Points on a hilly landscape, in no order, each with its height.
From any point a ball rolls to the lowest of the 2 points nearest to it. It stops when none of these is lower. Distance is the straight distance between rows; heights are no part of it.
(946):   7  14 -17   2 -29 -23 -23  13   8 -14  -2   7  13  21   8 -13  -1  -3   9   0   7 -16   9  (h 827)
(930):   0 -21   4 -19   9  -8   1  -8  18  -3  12   0 -13 -11  -5  22  -9   8  13 -10  -4   9  -5  (h 470)
(400):   6   8  26  18 -12  11  19  33 -22 -20  -5  -2  -2  10  -3 -11  -3 -17  -5   2   3   8  -6  (h 802)
(873): -10 -12 -21 -17  -2 -19  -7 -13  23 -16 -16   8  -1 -13   6  16  -4  16  23  -2  -3   7   4  (h 523)
(908):   0  -6   7   5 -12  14   4  -2 -10   2  16   5   9  10  -5 -15   5 -10  -1  -2   9 -14   0  (h 571)
(938):  11   2  24   7  -7   6  17  23 -10 -24   4   2  11 -10  -1  25 -19 -26   4  -8 -15   7 -13  (h 574)
(505):  -7 -13  -3  -6   3  -2  -6 -34  -4  20  21   3  -4  11   0  13 -12   4  -5  -6   0  -7   5  (h 244)
(1011): -16 -10  18   0  27  12   3   9  -2   3  -3 -13 -14 -18  -9   6  -2  -8 -13  12  -8  12 -16  (h 633)
(729):   6   1 -12   5 -18  -4  -2  16  15 -15  -4  -4   9   7   3 -23  12   5  14   9  15  16   6  (h 797)
(426):  15  15   1  10  -5   2   1  24 -20   5   3  -6  18   8  -4 -27  20  -2  -6  -1  10 -11  -5  (h 535)
(394):   4   9  22   8  12  18   8   4 -26  27  10 -11  -4  -3  -6 -22   9  -3 -13  12  -4 -23 -10  (h 654)
(618):  10   7  14  14  -6  10 -10  22 -29   8   7  -4   4  15   4  -6  -6 -20 -24  -9   5 -14  -5  (h 392)
(85):  -9  -2 -29 -10  -7 -14 -22 -14  26  10  -9   0 -11   3  15  -7  -3  31   1  21  10 -11  13  (h 617)
(837):  -5 -12  -7 -10  -6  -5 -10 -17  14   1   3   3 -13   0   5   2 -16   6   7   6   5  -3   5  (h 250)
(703):  -3 -13 -16 -20  23  -2   2 -16  16  -1  -4   0 -13 -14  -8   5   9  21  -4  -7   1  18   4  (h 513)
(983):  -5  -4  10   1  16   5  19  22   1 -19  -9  -9   1 -28  -5  15   6  -2  13   6  -8  16 -17  (h 337)
(403):   3   7  13   9  14   8  -1  12 -18  16   1 -22  -7  -3  -3 -19   8   6 -17  19   4  -7 -11  (h 626)
(780): -15 -15  26 -10  22  21   3   9  16  12  14  -1 -20 -18   2  28 -13  -7   6  -3  -8  14 -22  (h 627)
(608):   8   9  -8  14 -27  -1   7  22  11 -27 -15   1   5   5   7 -12   2  -6  15   9   8  19   7  (h 758)
(96):   4   6  42  16  12   5   7  22 -28   0   7   1  11   0 -15  14  -2 -24 -13 -17 -17 -12 -11  (h 643)
(773):   5  17 -18  17 -12 -10  -2  12   4 -17 -20  -2  30  -9  -5 -18  18 -17  10  -5   3  18   5  (h 318)
(602):   3 -10   0  -1   2 -10  -7   1  -2 -15  11   4  11  -2  -6  15  -1 -14   1  -4  -5   4  -4  (h 558)
(464):  13   0  21   8   1  18   2 -14 -25  23  20   7   9   5  -7  -1   3 -12 -15 -10  -7 -28  -3  (h 172)
(63):   8  15  31  12   4  13 -11  27 -27  13   3  -7  -6   6   9   5 -10 -29 -20  -4  -6 -10 -11  (h 329)
(787): -16 -14 -19 -14   1   2  -5  -3  34 -16 -19  11 -12 -19   9  14   6  20  15   4  -1  12   5  (h 591)
(553):  20  12  17   6 -14  -1   5  29  -6 -24   0   1   0   3   5  13 -15 -27  -7  -4 -11   9  -5  (h 628)
(214):  -2 -20  -9  -4  -4  -8   9 -22  -2  -7   2   7   9  -5  -8   3  -5   8  18 -13   5   0   9  (h 432)
(808):  -2   0  28   7  17  14  -8  -9  -9  33  21  -4  -9   1  -3  -4  -9 -21 -17   0  -8  -5 -14  (h 342)
(285):  14   3   9   3  -2 -12  -1  21  -5 -21  10  -2  14   7 -10  -1  10 -12   1  -7  -5  10  -4  (h 619)
(156):   0 -13  14 -10  14   4   3   8   4   3  12  -4 -12 -16  -1  24  -5   4  10  -4  -6  12 -11  (h 543)
(324):  -8  -3  16  10   3  20   7   7 -13  -6   7   6  11   2 -11 -13  14 -15  -7   2  -2  -6  -8  (h 503)
(643):  19   5  -3  12 -21   1  -5   6 -27   9   7   2  17  14   6 -13 -10  -8 -21 -15  13 -27   3  (h 437)
(917):   3   2 -24  -1  -9 -15 -14 -12   1   6   7  -1  11  13   3 -17   3   6  -2   4   9 -14   5  (h 443)
(293): -24  -5  19  -4  33  20  -3   0   3  18   6  -7 -21  -5  -5   2   8  -4 -17  13  -7   8 -15  (h 678)
(639):  11  25  18  22 -15   8  18  46 -11 -30 -23  -2   3   6   0 -16   3 -18  -6  14  -4  14  -4  (h 757)
(998): -17   3 -16 -30   8   7  19 -52  19  32   9  10 -28  27  10   7  -6  31 -10  -7   2 -12  19  (h 201)
(273):  -8  -4 -30 -16   9 -31  -9 -36   7   6   0   8   6   3  -2   6  -3  20   9  -2  -3  -9  13  (h 504)
(1039): -12 -10 -28 -16   3 -27  -4 -22  16  -5  -7   9   0  -3  -6   0   0  24  19  -8   5   7  14  (h 446)
(760):  18  17   3  13 -27   6  11  32   0 -24 -15  -2   7   6   2 -23   1 -12   1   6   7  10   2  (h 709)
(609):   6  19 -12  15  -5 -10   2  23  19 -26 -26  -5  19 -15   5   3  19  -2  18   9  -4  38   4  (h 851)
(15): -10 -15  15  -1  19  20  16 -26 -13  22  13  -1 -11  -4 -11   3   9   8  -6   0  -3   1  -2  (h 192)
(275):  12  11  -7   4  -8 -14   7  21  21 -30 -14   3  17 -16   0   9   9  -8  30   0 -10  24  -2  (h 800)
(1038):   2 -13  24   3   3   9   3 -14  -5   7  19   4   0  -4  -7  15 -14 -14   0  -9  -6  -3  -6  (h 390)
(824):  -8 -14 -14 -21  15   6  20 -46   0  23   7   8 -16   5  -5  12   3  29  -1 -19   5  -2  17  (h 434)
(914):  -5 -10  -7  -1   3   5  14   7   0 -16 -12  -6   3 -19   0  10  10   5  21   2   1  21  -5  (h 484)
(629): -11  -6   6   3  27   7   6   6  -6  -2 -13 -13  -6 -22  -9  -8  13   3 -12  17  -4   9 -11  (h 584)
(848):  25  14  20  15  -8   4  10  26 -32  -3  -5   1  20   8 -10 -22   9 -14 -16 -18   6 -21  -1  (h 576)
(738): -23  -3 -22 -40  18 -10  -4 -35  29  14  -1  24 -32  10   2  23  -2  33   1 -13  -9  -8  11  (h 220)
(962):   0  -3  22   7  15  21   9 -32 -19  29  22   3   3   0  -8   8   5  -2 -12  -5  -8 -13  -5  (h 30)
(559): -23  -1 -29 -32  12  -8 -10 -26  33   5 -18  18 -29   0  10  12  -1  42   3  -3  -1  -5  16  (h 287)
(75): -11  -7  -8  -2 -10   4 -19   7  21 -13  -3   0 -11   1  17  16   3   6  10  18   0  10   0  (h 721)
(331):  13   2  10   7  -9 -10 -19   9  -6   1  10  -4  -4  10  10  12 -26 -21  -7  -3  -5  -2  -3  (h 117)
(944):  -4 -11  -2  -3   1   4 -15 -15   1  14  10  -5 -15   3   9  10 -17  -2  -2   5   0   2  -3  (h 53)
(588):   3  -3 -20   4  -6  -4  -8   5  18  -9 -12 -10   0  -4   4 -11  12  11   4  12  12  13   4  (h 760)
(662): -12   3  26   9  10  14   6  28 -12 -12  -5  -5  -2  -6  -7  -2   7 -15  -2  14 -10  -1 -14  (h 350)
(23):   4   8 -11   9   3  -8   8   7   5 -12 -16 -10  20 -15 -12 -27  20  -6   8   0   4  22   0  (h 435)
(922):   2  -6   1   1 -24   3  -7   4   4 -11   5   8   3   8   3  -6 -10 -12   2   0   6  -9   5  (h 634)
(269):  -4 -18   8  -2   9  12  16 -14 -10   5   3  -5  -8  -9 -10  -1   4   8   1  -2   9   8   0  (h 313)
(289):   3  -5 -16 -12  17   3   2 -14   3  16   0 -12  -8  -8  -2 -11  18  19  -6   7   7   3   2  (h 553)
(216):   8   6 -13  16 -18 -10   8   4  -4 -23 -14   5  27  -2  -2 -15  -4 -18   7 -13   6  13   7  (h 116)
(680): -10 -20  -6 -19   4  -5  -4 -16  21   6   3   6 -28  -1   2   9 -12  22  11  -4   4   5   7  (h 372)
(434):   5   8   3   9   9  -1   7  17  -6 -12 -18 -13   7 -18  -8 -20  16  -3  -1  10   0   9  -6  (h 514)
(142):   7  -3  24   7   3   4 -11  -1  -6  11  19  -2  -2   1   4  18 -29 -29 -12 -13 -10   0  -9  (h 268)
(911):   0  -9 -11   6  -7  -4   7 -12  -9  -9  -1   0  18  -5  -9  -9   2  -4   8 -10  11   8   8  (h 328)
(732):  -2  13  37  17   0   7  28  37 -28 -24  -6  -1   5   6 -17  -6   0 -21  -5  -4 -10   3  -9  (h 833)
(838):  10   8 -10   2 -22 -18 -10  14  23 -30 -14   5  11  -9  10   7  -6  -6  21   9  -8   6   4  (h 737)
(658):  -6   3 -29  -3 -22 -21 -18  -8  28   0 -13   6   1   7  10 -21  -4  21  14  20  11 -17  12  (h 662)
(1031):  -2   6 -23  -4  -9  -5 -17 -19   0  27  14  -6   0  17  11  -7 -10   9 -17  12   7 -20   2  (h 382)
(1009):   9   9 -18   5  -6  -2  -5   2 -13  14  13  -5  22  12   0 -27  19   8  -8   2  10 -14   2  (h 494)
(750):   1   6 -14  -3 -24 -24 -20   7  22 -22  -9   6   5  11   8   1  -4   4  21   9   0  -2   9  (h 788)
(424):  14  23 -18  13 -31 -14 -14  30   8 -23 -14   6  20  20  10 -14   3 -10   2  -4   7  -2  11  (h 852)
(183):  -4  11  20   9  10   7  12  34  -3 -25 -16 -11   3 -21  -6   6  10  -9   5  16 -18   6 -18  (h 58)
(385): -11  -7  -4  -7  -2  -3  10 -58  -2  34  21   7  -6  23  -1  13 -17  17  -5  -7   3 -19  15  (h 346)
(58):   2   6  34   9   7  18  -4  20 -19   6   5  -7  -9  -9   8  15 -13 -26  -4   1 -14  -1 -17  (h 202)
(257): -14  -3 -29 -18   0 -16 -14 -31  14  19  -7   4 -20  13  12   6 -10  37   5  10  10  -9  15  (h 577)
(303):  13   7 -19  15 -29 -21   1   4  -7 -12 -10   4  25  12   0 -24 -11  -8   7 -16  14  -7  13  (h 307)
(267):   2  -8  15   7   1   6   6   5 -13  -9  11   2  12  -8  -4  18  -7 -17   3  -9  -6  -1  -7  (h 487)
(299): -10 -14  -5  -6  14  10  16  -6  -3  -4  -5   5   1 -14  -9  -3  21   9  13  -6   3  15   0  (h 421)
(522):  17  12  33  15   1   7   8  27 -32  -6  -2   3  14   4 -11  -2   5 -23 -10 -16  -9 -21  -5  (h 608)
(396):   3   9 -31   5 -17 -19 -15   0  35  -7 -18  -2  13  -5   7 -23  10  16  14  14  12   4  12  (h 714)
(119): -13 -18 -10 -22  23   8   7 -26   6  10   7   6 -18  -3  -7  14  11  22  -4 -15   2  11   5  (h 476)
(923):  23   6 -10  10 -24 -10  -3   4 -20  -6  -2   0  20   7   4 -11  -9  -9  -6 -14   9 -16   9  (h 391)
(465): -20  -5 -32 -20   3 -24 -10 -21  33  -5 -27  12 -13   0   3  -4   2  41  14  -2   8   7  20  (h 365)
(77):  -1  -1 -10   1   1  12  -4 -17  -8  31  21  -9   0  11   5  -9   0   5 -17  13   9 -12  -2  (h 327)
(111):  -8   3  38   6  22  17   6  11 -16  18  10  -6  -7 -20  -6  16  -9 -18  -3   1 -19  -3 -22  (h 362)
(1001): -14   0  43  10  35  13   0  -2 -12  32  20  -5  -4  -8  -9  15  -5 -19 -13  -6 -20   1 -23  (h 439)
(865):  -4  -4   6   0  12  16  -9 -20   0  38  20  -6 -20   2   9   2 -11  -5 -13   7  -1  -2  -4  (h 236)
(168): -17 -12 -12 -13   6  16  -8   3  21  -4  -9   3 -23 -10   7  12  14  19   3  10   2  13  -2  (h 650)
(1020):  -6  -6 -20 -11   3   1  18 -49  -5  30  11   3  -4  13   1   2  -2  25  -4  -3   7 -14  15  (h 396)
(902):   5   3 -10   5   7   3  -5   7  -9  14  -1 -17  -2  -5   4 -14  19  12  -7  17   8  -1  -7  (h 592)
(647):  18  15   4   3 -17  -5  -4  30  10 -32  -6   3   9  -6  10  15  -3 -18   5   7 -13   8  -5  (h 674)
(919): -19   7 -23 -38  12 -13   6 -47  21  24  -1  16 -26  26   2   8   0  40  -2  -3  -2 -17  20  (h 134)
(459):  18  12  13  12 -17   4  -5  24 -28  -9   3   5   9  21   5  14  -6 -26 -13 -20   2  -6   2  (h 445)
(190):  -7  -6 -27 -21  14 -15  -7 -38   9  17  -1   1 -11   2   4  12  -4  22  -5   1   0  -4  10  (h 541)
(143):  21  10   7   7 -24   0  -2  24  -2 -17  -5  -2   2   7   5  -9 -10 -20  -8   1   4  -4   3  (h 668)

Where does a ball stop that starts at each point below?
(403) -> (944)
(143) -> (331)
(658) -> (1039)
(647) -> (331)
(293) -> (216)
(522) -> (944)
(780) -> (944)
(1011) -> (216)
